Points on a hilly landscape, in no order, each with its height.
From any point a climber steps to the highest of the 2 points nearest to it. It stops when none of these is higher. Distance is the straight distance between rows; heights are no part of it.
Rufev h=4.99: [ 69 142  63 157 189 130  90 115 183 113 152 157 119  86 129 127 171 177
 157 133 141  91 104 148 152 151  74 160]
Zisiz h=2.85: [186  80 148 119 154 111 112 102 195 115 189 111 115 111  93 109 132 127
 140 180 126 139 147 138 162  93 129 129]
galuf h=6.95: [ 72 169  60 133 129 155 111  37 165 135 166 142 133 109 161 140 120 166
 137  59  91  88 151 154 108 139  90 191]
Zevep h=5.15: [133 177 116 141  70 145 174 148 107 167  98  91 102 175 119 108  92  94
 131  87  97  99 148 112 113 128 134 142]
nar h=6.30: [126 126 149 113  83 128 165 101 190 123 195 125 138 119 104 118 119 174
  66 120 102 148 108 144 160  87 137 170]
rus h=1.15: [134 116 177 110 132 115 123 166  85 106 126 144 155 110 135 117 150 149
 100 158 183 180  75 119 116 129 139  98]
gadop h=3.82: [182 175 108 143  61 174 165 111 115 128 161 111 138 172 120 122  91 110
 100  68  76 106 144 142 120 122 121 140]
Zinet h=5.07: [130 133 116 202 136 122 162 136 128 182 153 142 115 197  77 155 135 129
 159 150 109  94 127 136 140 142 132 108]
Mivil h=5.39: [ 73 117 176 144 175  83 180 144  68 120 116 178 103 169 150 183 160  77
 123 146 123 114 135  91 112 104 169 116]
veguk h=4.73: [107 149 118 145 141 125 153 160 111 159  78 120 101 161 120 123 111 111
 183 128 125 101 140 113 125 150 139 128]
zin h=5.55: [132  95 155  83 136 117 106  78 137  65 125 121 149  97 164 155 112  86
  97 119 144 156 172 119 120  98 161 135]
biz h=2.01: [148 146 124 173 120 153 129 166  67 179 108 150 135 165 119 118 135 129
 171 155 153 130  97 146 115 194 101  68]
ridi h=1.82: [123 156 141 170 126 135 156 192  58 178 108 158 126 155 117 123 147 143
 140 153 170 143  68 130 118 188 102  79]
pedi h=5.71: [141 105 134 129 162  90 157  99 135 138 113 127 111 171 110 161 104 107
 192 119  90  95 191  89 127 101 169 147]
Paza h=7.32: [107 118 113 139 167 134 112  54 145 106 152 148 127 107 142 162 132 129
 148  93 113  98 184 127 120 117 134 169]
keko h=5.81: [139 173 146 151  78 128 200 165  98 173 146 125 104 182 113 116 120 137
  76 112  98 118 109 108 123 103 135 145]
Silu h=4.59: [111 122 129  78  94 133  90 137 120 104  64  86 139  86 176 120 124 116
 113 105 155 160 130 125 114 135 132 113]
kot h=4.93: [ 70 133 159  89  80  86 157 169 127 122  95 101 110 125 163 144 143 140
  50 138 135 139  95 103 107  93 154 118]
Dokon h=3.83: [119  98 140 100 153 140  75  65 178  77 186 149 149  73 153 116 136 142
  86 123 143 148 124 179 148 106  89 145]
Mumi h=1.78: [154  83 131 121 162 120 103 167 146 170 102 117 110 144 102  96 137 114
 196 189 143 127 159 137 159 149 135  89]
pifo h=5.56: [177 102 164  87  49 140 137 107 160 108 161 111 149 126 123  99  93 157
  41 125 134 170 105 127 126  71 155 120]
gozas h=4.83: [ 98 148  54 178 168 129 103 134 158 166 114 123 129 137  90 127 145 154
 196 134 124  73 129 127 141 174  96 123]
lika h=6.67: [ 48 139 116 105 124  94 114 107 210 111 143 106 121  83 144 138 139 180
 110 122 125 114 113 133 151 113 132 168]
Mapaz h=5.53: [137 150  91 100  55 154 136  85 183 126 143  89 133 128 145 105  90 150
 118  74  83 104 160 145 135 104 120 167]
meles h=4.38: [ 92 102 130 142 190 122  97 127  94  84  92 159 121 116 149 175 153  97
 176 130 158 108 129 118 132 157 144 104]
tada h=0.63: [144 117 183 126 134 115 125 197  67 165  95 157 128 116 139  90 151 152
 167 183 202 176  85 124 114 175 131  82]
zitaf h=3.73: [183 154 123 159  87 155 167 109 110 139 147 127 128 176 101 133  92 106
 126 103  84 103 135 126 116 129 137 140]
Vate h=5.41: [ 63  99 121 104 138 120  92  50 149  59 144 150 130  67 190 180 132 130
  82  92 155 125 142 145 130 111 139 149]
Vamub h=6.47: [ 63 146  83 125 120 119 121 112 225 142 158 101 107  83 124 113 136 199
 118 129 117 108 102 148 154 113  99 195]
maf h=2.89: [107 141 177 128 140 103 187 167  66 156  90 160 103 165 141 120 127  91
 121 155 137 130 116  96  99 138 162 117]
pud h=1.45: [ 48 150 124 126 133 100 130 178 123 118 120 136 121  83 137 159 189 176
  82 140 152 135  58 122 144 137 123 127]
ser h=2.54: [161 113 185 126 116 109 177 192  72 195 125 167 100 165 125  86 134 135
 129 199 156 160  95 109 124 154 168  96]
Zazag h=7.19: [109 135 103 136 133 111 133  69 159 119 120 127 127 127 128 150 121 125
 179  83  94  87 192 109 122 112 135 181]
fudur h=4.75: [133 129  79 160 161 154  96 124 137 143 117 125 128 136 108 136 125 116
 195 130 132  98 152 148 125 166  96 109]
kive h=5.57: [120 193  74 156  79 150 171 151 162 168 155 108 109 144  98 102 119 176
 107  90  80  86 103 132 147 127 111 163]
Rufub h=4.14: [110 126 144 106 151 103 136 169 150 141  89  98  95 123 102 106 142 141
 156 162 136 127 130 110 155 126 147 149]
mosiz h=6.32: [ 40 133 113 131 151  71 151 112 154 123 101 128 102 117 150 182 158 144
 157  93 111  79 152  87 126  95 149 175]
Tuze h=5.79: [147  92 167  83 130 122 123  97 100  71 110 128 154 125 161 134 107  70
  87 121 154 163 144 109 110  98 158 119]
peva h=5.06: [ 72 132  71 141 189 136  67 112 156  87 125 147 129  59 152 131 174 157
 136 122 143  96 107 151 149 152  98 151]
tudog h=5.35: [ 83 144 136  65  41 106 112 175 161 136  80  71 108  96 152 112 123 189
  84 135 131 144  97 124 118 118 131 123]
Bebu h=3.97: [210 149  74 123  94 199  98 123 122 143 159 112 158 128 124  81  94 143
 132  94 104 128 129 166 129 151  84 111]
vedin h=3.16: [148  87 171  74 133 103 146 151 147 141 121 101 106 142 105 102 117 130
 134 177 122 142 128 101 143  82 182 146]
nefor h=2.87: [185  66 162 138 174 117 106  91 145  87 191 151 143 126  90 153 136 110
 113 177 140 162 127 132 157 119 130 104]
roda h=0.53: [175 118 147  78  87 136 143 136 120 132  83  78 109 149 128  91  77  78
 144 110 113 141 177 120 126 112 160 141]
gera h=5.89: [101 175  77 167 123 140 146 146 148 158 143 133 125 125 101 119 145 177
 121 119  94 104  99 135 138 136  98 145]
pumog h=6.80: [ 26 134  90 111 135  98 103  82 187 114 125 120 112  75 168 160 159 176
 124  99 129  79 130 131 131 121 124 185]
nikun h=3.27: [131 120 128 100 107 114 125 140 210 128 131  84 113  98 111 107 127 170
 118 137 119 138 130 131 165  93 136 159]
bipif h=5.14: [ 81 119 120 131 170 142  87 103 138  70 140 152 140  65 159 162 167 140
 112 121 149 128 105 151 138 146 118 131]
tikor h=6.23: [136 165 141 131  63 138 171 153  95 140 132 120 123 160 137 128  97 108
  62  94 105 138 121 117 101  99 134 135]
zibof h=4.78: [100 140 133  86 115 132 103 167  91 113  61 117 133  82 172 116 136 126
 126 123 177 162 107 136 112 168 118 103]
Zir h=6.33: [100 117 138  96 126 139 102 112  72  73  74 142 156  95 186 166 130  89
  93  80 157 153 128 125  88 141 138 107]
lagok h=3.21: [119 162 161 135 106 104 196 183  94 186  94 129  77 178 126  97 109  94
 128 141 118 119 121 106 114 130 151 126]
fanu h=5.17: [ 84 142 155 181 154  76 195 144  77 133 147 166 107 193 149 190 146  94
 107 126 110 110 140  86 110  84 147 134]
Vuv h=3.57: [144 117 157 111 135 133 133 159  89 134  72 119 121 145 134 106 100  80
 156 147 146 148 146 121 109 144 142 115]
Pek h=5.36: [ 59 120 118  87 114 139  84  52 157  94 150 134 146  64 192 169 111 153
  70  95 133 126 134 168 117 122 109 141]
gegog h=3.90: [ 93 125 160  76 142  93 163 169 101 138  59 116  99 140 158 110 122 110
 133 143 135 127 150  99 122 121 178 140]
gira h=1.62: [131 166 134 140 101 146 127 149  59 134 101 133 152 129 151 128 125 120
  94  98 140 147  91 132  90 157 105 105]
Tevu h=3.42: [142 132 119 128 125 128 117 150 185 144 147 100 124 102  90  95 149 177
 135 155 120 133 107 133 168 119 114 153]
tizom h=5.97: [142 150  76 127 136 172  73 149 134 142 105 103 153  92 134  81 131 146
 152 120 129 131 102 160 126 162  70 106]
baf h=4.48: [101  97 129 127 209 107 112 126 128  92  96 145 108 129 122 159 148  97
 190 147 145 104 147 113 150 138 146 112]
nebu h=3.71: [182  80 164 128 150 109 105 152 150 128 180 127 128 118  76 105 158 167
 125 199 153 168  88 126 158 114 127  99]
furer h=1.47: [175 105 154 120 123 131 116 193 113 185 102 132 101 148 111  62 131 131
 195 191 164 149 138 131 148 162 139  95]
pegi h=3.37: [155 124 166 127 109 123 151 138 108 121 177 150 156 127 102 130 135 154
  64 147 143 175  74 119 123 106 136 122]
gelur h=4.61: [167 116 131 133 159 153  89 100  94 100 130 138 152 125 134 146 121  92
 138 120 135 148 144 144 107 150 112  98]
rok h=4.49: [113 136 136 118 158 145  83 152  72  94  84 134 169  82 167 121 156 127
 136 123 190 164  90 136 105 169 103  85]
bedur h=6.87: [ 44 149  82 138 138 126 110  54 162 119 134 143 126  84 176 165 145 161
 142  72 110  80 152 135 118 129 109 193]
kunok h=4.00: [154 119 142 117 123 135 105 193 150 162 132 106  98 108  81  77 157 185
 149 185 141 150  93 122 169 133 124 132]
Sola h=5.67: [138 143  73 101  98 167 101  90 193 132 140  91 146 102 151  93  95 140
 121  91  86 113 147 163 139 126  96 151]
Tunam h=3.70: [133  83 156 138 181 124  95  39 144  63 196 173 149 101 131 158 141 106
 112 126 133 133 152 143 142 115 134 144]
Vik h=2.27: [163 110 157 162 123 133 153 159  83 173 118 149 121 193 104 123 121 111
 166 171 150 133 113 141 129 180 135  73]
Sula h=3.64: [128  94 147  67 135 112 134 170 170 136  96  78  91 124 101  79 124 141
 150 176 123 139 149 112 165  87 168 150]
Biv h=6.19: [ 52 148 112 128 133  76 161 143 145 137 101 103  99 129 143 159 147 138
 129 113 112  97 132  98 138 100 140 170]
nagep h=4.69: [119 154  52 155 166 170  82 104 127 124 118 128 158  98 134 126 125 114
 170 107 125 102 148 147 108 173  73 115]
gibi h=5.24: [124 199  68 133  60 158 145 179 145 177 100  88 106 131 108  83 124 173
 118 102 102 102 107 126 135 138 108 156]
Luf h=5.29: [104 135  99 202 144 106 155 112 150 164 149 154 121 172  75 170 146 153
 179 136 106  81 134 117 130 130 128 133]
Latum h=5.13: [132 126 125 156 168 132  98 167 135 124 122 142 131 107  95 124 159 158
 151 168 146 138  95 131 149 151 100 115]
Zuzo h=6.39: [183  81 112 127 156 120 105 118 175 153 134  98 104 153  80 111 110  95
 212 159 124 108 193 137 155 118 125 113]
rad h=3.87: [179 131  85 130 132 190  82  85 137 120 162 119 164 106 139  99 101 125
 129 102 101 142 144 167 118 146  80 115]
lonen h=5.96: [180  87 133 153 152 135 114 107 153 136 138 115 122 157  96 126 109  97
 188 158 121 111 173 143 152 147 130 102]
Lilud h=3.49: [167 114 191 130 113 105 189 178  86 168 140 157 101 187 101 113 115 111
 105 189 132 144 105 110 123 120 176 111]
Limun h=7.03: [156 119 102 124 134 127 108  80 180 115 126  89 130 127 122 120 100 112
 188  99  96  99 199 131 131 105 129 160]
vupar h=3.99: [191  94 118 118 155 147  66  76 164 103 170 137 147  85 119 103 116  90
 151 135 132 123 169 158 156 122  74 109]
sepek h=6.21: [ 72 165  73 148 120 109 139 148 193 156 126 112 112  99 107 123 159 198
 125 122 112 103  96 124 152 129 102 179]
Sileg h=5.01: [136 185  82 117  70 156 129 170 130 161  82  73 115 140 129  86  92 147
 132  99 112 119 134 131 116 140 115 152]
Zos h=4.42: [177  87 118 155 154 141  76 112 126 123 152 126 151 125 105 130 132 104
 152 154 144 137 130 154 134 166  98  76]
fufef h=1.54: [ 88 161 111 122  73 135 140 141 127 132 148 125 155 100 154 133 133 182
  41 107 112 141  76 148 116 108 103 126]
vov h=3.17: [149  94 140  96 113 115 126 109 214 118 156  92 121 117 107  97 117 145
 107 132 106 134 150 132 163  73 146 172]
gavag h=3.91: [122 162 106 198 137 154 144 121  60 157 107 154 137 177 129 158 117  90
 149 114 124 107 127 139  98 186 103 100]
fam h=1.38: [ 78 122 143 113 169 106 102 159 143  95 126 144 126  78 138 135 190 173
  90 154 169 151  60 126 169 134 128 125]
Lidi h=5.94: [ 89 104 159 138 162 120 130 106  67  71 132 173 134 115 160 193 152  72
  94 107 147 139 132 110 105 126 166 127]
rovug h=3.34: [173  99 146 116 141 140 130 152  94 150  71 121 118 171 142 104  88  62
 193 149 133 123 185 130 108 161 151 109]
pivag h=6.54: [ 47 117 115 125 191 103 115 116 150  88 102 151  99  85 146 168 171 138
 167 113 148  90 124 112 153 126 147 146]
kav h=2.69: [207 108 134 145  97 150 150 155 103 193 123 118 103 192  94  97  98 113
 166 164 134 130 136 148 132 170 150  89]
vos h=6.51: [ 73 109 131 111 151  91 126 104 185  96 147 127 117  80 127 150 160 159
 107 131 141 129 126 126 162 101 136 167]
vopas h=1.29: [131 114 158 116 155 116  98 159 125 103 142 139 143  89 117 117 180 170
  94 154 176 176  63 125 148 127 116  99]
vufo h=3.78: [121 109 149 125 153 123 103  45 183  71 218 156 147  95 138 144 138 150
  94 127 131 127 133 159 147 100 112 163]
pup h=5.05: [ 87 131 152 180 165  60 196 129 108 149 165 160 102 177 123 191 150 129
 134 121  92  96 144  83 126  85 148 146]
zoz h=4.66: [111 142  62 133 170 152  56  89 123  94 117 145 153  75 161 134 133 111
 141 103 123 125 142 159 125 159  83 128]
bol h=3.25: [147  78 185 115 142  92 171  99 120  96 151 143 135 160 112 151 108  99
  90 154 114 141 129  87 124  68 185 143]
Ver h=2.40: [115 122 203 117 122  94 187 208  59 177 100 170 102 160 151 101 148 102
 101 185 158 153  98  93 109 135 170  99]
kas h=4.54: [211 132 127 156 103 170 141 136 142 149 187 126 135 168  73 116 110 152
 131 147 107 127 121 139 148 130 116 123]
roge h=4.16: [ 70 147 121 156 158 127 124 142  78 103 141 180 144 108 144 189 172 127
  94 125 150 140  81 125 114 158 108 108]
sebod h=6.71: [150 155 117 123  94 150 134  98  78 121  82 104 142 152 149 127  79  61
 125  80 104 127 174 130  89 138 121 131]
Fal h=6.20: [126 104 173  94  79 102 137 113 112  97 111 123 149 122 154 132 110 115
  71 113 141 168 118 119 107  92 156 122]
lud h=5.31: [ 68 155 102 102  94 127 112  93 139 105 121 135 154  81 180 154 119 152
  76  95 110 129 122 153 113 124 113 135]
rali h=4.18: [197  78 118 135 163 135  62 110 155 127 179 131 147  93  98 111 143 125
 164 171 141 120 138 166 158 136  67  79]
rar h=5.26: [ 76 180  91 133 131 131 128 156 112 132  71 121 126 110 143 131 148 140
 143 116 136 121 106 120 115 161 100 131]
soko h=5.60: [114 112 140 153 165  89 152  80 114 138 120 149 105 176 128 195 127 110
 183 106 105  91 192  94 107 108 173 152]
Lopog h=4.47: [136  95 143 142 173 109 108 165 169 130 158 132 123 114  81 117 173 177
 132 196 157 146  77 131 169 142 125 113]
tad h=6.82: [171 104 105 114 163 124  85  98 182 118 127  96 125 110 105 110 123 100
 186 132 126 109 194 132 154 109 105 138]
lapi h=2.66: [177  82 175 119 142 123 120  76 148  73 188 159 164 122 109 139 118 105
  83 147 142 172 123 120 135  85 153 124]
dide h=3.41: [139 102 169 124 141 113 152  73 145  95 175 142 135 151 103 150 117 107
 100 124 102 133 158 107 123  87 164 159]
buni h=5.52: [ 93 146 144 132 133  99 170 158 129 137 138 127 114 140 114 138 155 142
  83 131 123 138  93 102 131 103 138 143]
fusa h=5.82: [129 114 158  70  44 114 128 133 152 121 139 107 143 111 134 124 106 171
  33 121 132 163 101 126 124  79 157 119]
bupe h=4.63: [116 109 115 148 189 122 103 134 142 128 105 133 109 131 105 145 149 121
 199 158 147 101 150 132 142 152 121 107]
Nad h=3.72: [150 123 114 129 156 150  69  89 119 104 175 147 177  73 158 112 144 161
  92 117 146 163  90 179 128 138  76  96]
rugel h=5.12: [ 50 136 137  69  73  79 142 167 153 135  84  84 105 104 169 142 127 154
  91 133 130 137 115 106 121 105 162 137]
vus h=6.27: [ 82 127 100 123 164 108 105 155 196 123  93 105 109  77 111 112 162 169
 155 132 150 107 119 119 167 127 111 157]
sesa h=1.98: [146  99 130 169 164 130 124 155 115 170 106 125 110 171  98 127 138 124
 195 191 157 114 131 153 144 177 139  71]
vupuz h=1.58: [145 171 119 136  85 162 135 141  73 132 140 139 159 127 152 124 121 138
  68  96 115 152  72 153 100 128  97 105]
panav h=3.15: [190  60 167 113 163 104  93 123 168  99 189 135 129 110  89 119 154 136
 115 184 153 152 117 134 166 106 119 108]
num h=3.52: [159 129 159 117  86 141 127 116 111 100 171 156 176 106 132 123 136 167
  42 124 142 186  72 138 113 103 131  99]
Rog h=5.61: [121 137 151  62  23 114 124 158 167 135 108  92 117 101 137 103  96 191
  54 131 134 161  97 125 121  91 156 113]
doril h=4.91: [ 81 150  47 174 164 127 109 116 178 143 133 146 138 109 114 130 140 174
 167 120 114  76 124 130 134 156  89 163]
nug h=4.50: [ 76 141 182 121 100  96 175 171  65 140  94 128 111 156 191 129 137  78
  53 113 145 139 112  92  88 102 145 116]
gani h=5.33: [187  64 158 116 161 136 107 117 130 122 134 123 132 147 122 120 113  81
 165 163 138 139 161 134 128 131 139  98]
fava h=3.86: [185 174  85 126  74 190 131 119 120 141 150 114 147 150 129  95  89 137
 108  84  82 120 119 156 119 139  99 133]
Pip h=5.95: [122 118 134 117 163 100 149 119 172 130 120 103 105 150 110 133 124 127
 183 135 100 108 170 102 155 101 161 166]
nud h=3.67: [116  94 120 159 203 143  80  61 127  69 189 189 145  95 140 177 146 125
 124 138 144 118 132 155 141 141 104 135]
lun h=6.24: [105 112 135 124 157  87 146 111 188 112 148 120 112 120 109 143 141 151
 145 140 109 114 144 101 158  92 157 175]
rud h=4.92: [128 169 105 164 115 136 168 160 116 167 104 121 109 167 100 128 114 118
 149 117 111  97 132 120 120 141 120 133]
dogos h=3.03: [146 110 169 105 119  99 178 134 132 129 139 119 124 153 114 123 111 111
  96 154 112 141 131 102 131  76 180 146]
kunan h=5.38: [119 158 137 175 116 108 190 141 125 154 157 144 113 167 103 148 129 143
 102 131  93 121 111 119 127 108 135 136]
luv h=1.67: [125 165 138 150 127 132 151 181  57 152  96 149 128 141 151 123 136 117
 119 120 152 147  83 129 101 166 107 100]
mup h=3.69: [133 149  93 146 145 176  80 150  75 132  80 135 155 119 146 120 133 108
 180 118 159 129 115 151 107 196  79  80]
der h=3.53: [112 143 160  98  99 114 182 174 102 185  61 110  81 154 146  85 108 101
 148 140 120 123 155 101 115 144 167 139]
kazun h=7.06: [167 112 107 149 153 148  98  80 119 104 114 122 145 139 128 146  94  67
 188 115 112 118 201 134 119 144 123 126]
sov h=5.21: [189 130 126 132 120 157  93 185 137 171 139 106 122 117  73  75 140 173
 166 172 154 152  95 142 147 134  99  96]
zit h=1.52: [ 69 167 104 122  93 127 124 138 163 133 143 123 138  85 147 137 147 196
  69 123 115 128  64 148 136 129 105 140]
veris h=4.52: [ 95 137 134 133 166 103 158 166 133 156  83 130  98 149 109 124 145 121
 189 155 138 109 144 100 137 139 151 133]
Nolor h=3.84: [112 144 120 164 142 160 127 147  70 141  75 146 124 164 148 140 115  75
 184 132 151 112 146 133  98 196 115  85]
vete h=5.91: [ 74 133 145 124 140  83 181 156 139 141 113 120 109 139 118 148 139 130
 118 134 113 119 131  92 140  82 158 157]
Pime h=6.12: [ 93 105 152 127 156 124 110 100  83  62 106 163 152  83 177 179 151  84
  84 109 167 146 127 120  98 137 151 104]
ses h=3.10: [189 107 154 128 111 135 162 128  88 172 105 129 112 203 117 110  84  73
 170 155 123 118 163 128 110 156 166 104]
Temoz h=6.48: [229 124 166 125  73 163 155 150 110 146 184 131 135 174  74  95 108 146
  93 148 138 164  93 121 133 109 147 114]
turil h=4.74: [211 104 180 132  95 132 175 154  99 160 159 134 118 191  75 106 105 131
 102 167 136 161  91 110 131 106 173 107]
bog h=3.89: [124  97 164 118 156 126 135 164  67 114  75 154 122 155 157 132 123  67
 150 144 168 149 127 118 108 169 144  89]
dapus h=6.70: [139 139 139 123  88 131 161 113 160 116 161 119 140 134 118 126 106 131
  93 112  99 138 130 129 135  95 134 155]
Finop h=3.62: [162 147 147 161  98 120 179 109 106 131 138 134 116 191 112 146  86  85
 123 100  85 123 158 105 116  95 150 141]
Zuk h=3.76: [144 129 104 144 141 168  96 142  83 146  68 122 150 145 136 114 109  86
 199 127 143 116 153 145 107 201  95  88]
dib h=3.81: [181 128  81 128 145 175  61  94 128 111 173 140 165  88 138  92 122 150
 138 114 126 158 107 185 128 154  62  89]
loked h=3.63: [163 128 142 125 132 146  87 112 111  91 175 147 190  91 144 115 136 174
  75 120 165 187  78 164 120 120  99  98]
fos h=7.13: [124 164  51 190 131 157 131  82 139 153 148 146 145 148 114 128 109 139
 168  81  89  78 149 138 119 139  86 158]
Gug h=5.50: [127 111 130 173 161  97 152  62 140 128 169 166 120 151 111 199 141 130
 163 109  97  95 169 109 125 121 142 147]
zirit h=0.60: [204  95 157  73 111 142 129 149 134 139 107  75 114 155 114  77  87  88
 156 151 119 143 179 114 140  97 166 139]
Dera h=1.06: [189  79 181  82 142 124 133 176 103 165 102 135 111 151 130  65 112 105
 179 183 149 149 153 123 129 137 172  98]
Misu h=5.03: [ 72 151 130 114 132 130 127 175  77 128  54 128 128 114 177 131 144 102
 140 112 160 133 121 122 108 173 121 120]
visab h=0.78: [208  75 166  81 121 141 119 165 130 154 119 105 108 158  96  63 102 103
 173 176 140 136 164 121 136 121 167 116]
rafop h=4.19: [ 87 113 168  89 133  73 173 166  91 125  85 118 100 146 174 130 127  95
  99 143 127 123 136  90 112  92 192 130]
rerid h=4.06: [ 85 154 101 186 164 137 132 117  93 119 139 177 141 133 120 177 148 128
 123 134 123 115 101 133 119 165 106 120]
zaren h=5.40: [ 93 129 108 169 163 102 147  93 173 137 153 153 120 146  85 165 152 150
 176 118 103  82 150 114 142 125 130 168]
sedes h=7.01: [122 159 112 131  98 147 151  75 138 117 160 131 155 120 147 148 110 127
  90  85  91 123 138 137 115  97 121 160]
peten h=3.51: [171 115 158 135  99 119 174  68 125 107 177 135 144 163 120 141  86  90
 100  96  95 128 161 115 114  78 160 150]
bim h=5.43: [141 170  72 121  51 144 154  97 167 147 122  77 129 144 129 118  92 132
 141  55  71  89 173 123 126 112 126 179]
gomi h=4.55: [204 134 129 103  83 176 109 156 127 144 116  86 116 139 104  72  97 111
 156 119 120 127 158 131 133 133 111 133]
Boke h=6.91: [177 118 117 130 116 155 122  85 112 111 121 104 141 150 122 128  81  65
 161  90  98 119 190 131  98 134 129 133]
gosuf h=5.54: [106 163 103 148 148 130 122 162 140 143 119 133 130 114 109 128 147 156
 140 141 130 128  95 129 133 145 100 126]
seto h=6.69: [166 145 106 138 120 165  98 181 118 159 114 110 139 122 106  85 141 151
 153 142 153 144  97 143 129 157  92  97]
gele h=7.20: [149  99 126 146 170 120  98  50 147  96 141 145 124 122 126 160 111  91
 177 108 113 102 204 126 113 121 131 144]
Tegef h=5.92: [149 107 166 102  86 115 166 101 179 104 187 131 137 132  99 117 124 166
  40 145 127 175 102 127 139  72 160 149]
nez h=4.21: [229 145  98 125  81 194  99 155 125 151 142  92 123 150  96  67 107 132
 156 117 119 127 141 154 138 147  95 103]
pova h=4.84: [169 153  98 101  83 174 108 152 125 144  90  74 137 123 128  83 101 122
 131  93 113 130 137 144 114 137 101 127]
tifud h=5.23: [ 60 141 116 124 138 117 118 113 135  94 121 137 138  74 169 164 149 152
  91 116 133 129 102 130 129 136 128 136]
degab h=7.28: [141 164  76 163 122 166 129 101 121 145 113 119 139 152 108 133  98 112
 171  91  93  87 165 125 106 144 112 138]
Latek h=5.32: [128 181  88 140  65 126 176 126 139 164 115  95 112 168 133 126 101 118
 133  64  76  80 157 105 122 104 128 181]
fedad h=1.49: [ 53 162 124 115  81  93 141 177 149 142 129 121 119  87 154 143 175 195
  55 143 138 137  54 129 134 115 117 136]
zosov h=6.55: [129 137 160 107  65 121 163 121  95 112 115 114 138 142 152 130 108  91
  50 100 122 158 125 118  98  96 152 125]
zumi h=4.71: [168 135  98 184 113 153 139 137 144 177 156 115 118 183  67 133 121 150
 157 148 108 101 121 145 148 155 120 116]
Muvu h=6.41: [ 60 122 115 144 181  93 113  97 133 102 106 160 102 112 147 192 166 122
 179  94 126  82 156  94 136 110 160 160]
Som h=4.28: [ 98 145 127 133 162 143 100 141  67  97 112 163 168 100 152 159 167 128
 110 117 155 147  84 139 112 169 100  99]
gol h=3.14: [150 110 177 154 136 101 174 134 115 117 188 161 141 153  89 153 142 131
  70 158 126 153  85 110 128 101 152 114]
sozi h=4.86: [195  94 147 110 137 149  92 121  97 115 118 125 144 147 131 122 108  68
 170 140 146 150 162 137 111 143 117  79]
Rolop h=4.72: [ 69 147 166 106  71  76 172 196  95 161 100 105 103 144 176 134 144 121
  47 133 138 143 105 102 102 102 148 123]
girop h=2.92: [194  90 165  94 133 106 116 130 191 119 177  95 112 118  85  89 130 158
 115 165 114 152 132 127 176  77 146 147]
Sabo h=1.56: [ 96 187 108 151  62 152 156 153  90 148 140 129 145 133 172 128 141 150
  41  91 100 141  80 143  98 120  97 109]
tola h=7.02: [ 95 167  54 166 131 160 130  56 129 149 182 160 146 132 137 152 117 145
 140  73  81  80 153 151 109 138  88 173]
bigen h=0.95: [132 114 192 100 134 111 134 186  75 139 110 148 127 123 147  92 150 144
 128 171 201 191  77 109 116 135 149  94]
Pefe h=6.53: [118 153 127 109 117 147 120 111  68  95  69 125 151 115 172 145 104  68
 121  76 127 138 154 125  83 150 126 122]
Ror h=3.88: [165  94 135  97 155 135  65  64 162  78 168 134 159  76 150 112 129 109
 103 122 145 157 148 160 146 105  92 119]
bimib h=5.11: [229 134 135 124  75 160 146 149 140 133 181 114 123 156  79  85 105 146
 111 136 120 141 126 137 147 124 131 129]
Tafib h=5.45: [ 97  86 143  92 143 121  77  63 147  44 136 137 144  68 177 151 126 103
  99 100 149 141 156 132 131 114 148 141]
sosi h=6.49: [ 55 125  97 114 174  96 113 149 166 122  76 114  99  97 139 136 168 144
 174 127 150 102 131 113 158 134 140 150]
rorin h=3.98: [108 137 111 196 160 136 124 131  81 135 132 165 140 159 123 183 141 114
 145 143 136 110 113 137 113 188 113  84]
fasim h=4.20: [106  92 163 132 186 125 122 146  59  91  95 175 134 131 159 168 148  81
 158 132 164 136 123 115 115 169 142  85]
Zal h=4.70: [150 145 119  87 100 157  93 132 121 119  80  83 144 104 151 102 111 109
 130 104 128 156 127 140 114 142 119 113]
gan h=5.78: [134 161  41 114 109 174  76 122 166 141 124  98 153  86 133  79 121 149
 144  94 110 114 134 163 138 148  78 142]
ren h=5.69: [106 115 163 136 160 104 161 119  68 106 130 167 120 158 138 190 130  78
 109 130 144 130 143  94 106 112 164 111]
Zod h=7.18: [ 83 139 111 137 124 142 142  58 131 106 171 144 138 111 139 162 118 123
 111  84 111 117 154 133 118 114 113 172]

Call two points neighbours if one is among the 2 nearest of the other. Go from one point of each pair to the other, from neighbour to neighbour, staying as high as possible. Name the lowest point that can't be avoided.
pivag and zosov => kunan
Temoz and gera => kas
fusa and Paza => pifo

Write out the way that a climber takes from each point below.
rovug => Vuv > bog > fasim > meles > baf > bupe > fudur
vedin => Sula > Rufub > veris > veguk > rud > Zevep > Latek > bim > Mapaz > Sola > gan > tizom > seto
peva => bipif > tifud > lud > Pek > Vate > Tafib > zin > Tuze > Fal > zosov
Mivil => ren > Lidi > Pime > Zir > Pefe > sebod > Boke > kazun > gele > Paza
